Points on a hilly landscape, in no order, each with its height.
From any point a ball takes the steepest step (drop divided by distance) to one of its 5 nearest points. It stops when none of these is lower. Distance is the straight distance between rows; heights are no part of it.
gur: [-23 -19  22   8 -27 -15   1 -10 -15]  height 47.2
Fadub: [-47 -22   6  18  -9 -45  22  15  -9]  height 41.3
mana: [ 24  -7   6 -15  21  52 -47 -14   4]  height 52.5
vetir: [-13 -10 -32  -1  35  35  32  19   7]  height 20.2
tef: [-36 -44   6   9  -8  -8  22  19 -14]  height 50.9
nos: [ 32  11 -45  46  39 -51  11   2  32]  height 30.3
kop: [ 24 -65   5  12  28  22 -27  23  -5]  height 71.6
dimig: [ 33  -2  31  45 -40 -38   6  20  29]  height 18.7
megi: [-34  19 -40  -7 -23 -78  20 -26 -17]  height 37.8
geguk: [ -8  63 -16 -18 -13 -35  12 -20  10]  height 35.3
Ziz: [-40  11  28  -9 -45   9  22  17 -31]  height 38.3
feron: [ 30 -80  10 -11   2  53  -4  46 -17]  height 43.7
baz: [-44  36  32  -7 -36  41  29   1  -6]  height 20.7
Reg: [-16 -33   3   3  -9  49  17  42  -9]  height 47.3
gir: [ 12  16  38   9  18 -32 -46 -50  16]  height 49.9
vopel: [  3 -10 -43 -45  37  44 -29  -9 -25]  height 30.8
gikek: [-42 -39  14 -55 -14  34 -31  -8 -62]  height 47.9
gove: [ 54  -5 -23  42  37  10  10  25  56]  height 34.0
gasod: [ 44  32  15  30 -40 -36   1  13  29]  height 17.3
Zefab: [ 49  31   0  18 -12 -49  10 -14  44]  height 20.3
beduf: [  3 -23  47  18 -28 -36 -18 -29   0]  height 33.1
pinez: [-15 -41  10  13 -15  22  -8  15  -3]  height 59.7
bude: [ 61  15  32  23 -19 -11   8  19  28]  height 19.0
fup: [-36  -5 -41  31  15 -71  27  -4 -11]  height 35.9
Fele: [ 15  -5  64  -8 -37  52 -34  -2 -14]  height 73.2
bod: [-19  -8 -13  11  12   5  42  21   0]  height 39.3
Gak: [ 42  43  24  13 -42 -33   5 -22  30]  height 22.2
Ged: [ -6 -48 -33 -12  31  53  29  64 -18]  height 35.7
Tibav: [ 41 -43 -31  -8  43  20 -40  15  -2]  height 40.3
gid: [-39  43  -8  -5 -53 -58  29 -19  -1]  height 55.2
Reto: [  6  -6  42   7  -9  -9 -28 -24  -6]  height 44.2
Tiv: [ -7  30   8 -34  -2  24 -40 -50 -11]  height 43.2
Dotup: [  0  52  -2  -8 -13  20  19   5  20]  height 39.4
fub: [ 25 -36  30  28  19 -18 -35  -4 -20]  height 49.1
Nire: [ 23 -18  20   2  18  16 -35  -7 -16]  height 54.1
regas: [ 12  23  42 -13  10  35 -54 -37   5]  height 47.6
Vuma: [-38 -35 -15 -48  -3  13 -16   4 -47]  height 45.3
narof: [  3 -22 -33  49 -31 -36  73  54  27]  height 17.5
Nosef: [ 18 -12  40  -6   2  64 -23  20 -15]  height 65.6
Zazi: [  0  43 -33  13  21 -47  23 -10  33]  height 24.9
terez: [-33 -20  43   0 -25  22   6   3 -17]  height 52.8
dopag: [ 11  14 -14 -47  20  41 -47 -27 -17]  height 40.9
vofut: [ 19 -32 -58 -34  60  21 -21  -2 -12]  height 7.3
zun: [ 40   5 -13  42  33 -14  14  15  47]  height 28.9
Zim: [-33   6  10  -3 -16   4  25  14  -7]  height 48.8
Ludi: [-38  46   0 -13 -41 -35  30  -7 -12]  height 55.1
dib: [ -2  -5 -46 -21  53   9 -33 -14 -22]  height 35.2
Nuz: [ 21  70   0 -12 -28   4  17 -18  21]  height 34.8
mol: [-10  35 -22 -12  14  -6  39   6  15]  height 30.7
doku: [-17  26 -24  -2  23  16  35  -2  21]  height 33.9
Dip: [-36  21  -4  -8 -33  -6  16 -11  -7]  height 53.8
lipo: [ 14   4   7   1  37  -7 -31 -40   1]  height 44.3
Teb: [-13   2 -14 -38  31  12 -34 -34 -23]  height 39.0
kapur: [-19 -54 -17  30  10 -28  20  25 -17]  height 52.9
sov: [  3  53 -14 -19   4   0   7  -3  32]  height 36.5

Where does a ball stop that starts at each point below?
Tiv | vofut
Fele | gasod
Nire | gasod
gove | gasod
gur | gasod
Dip | baz
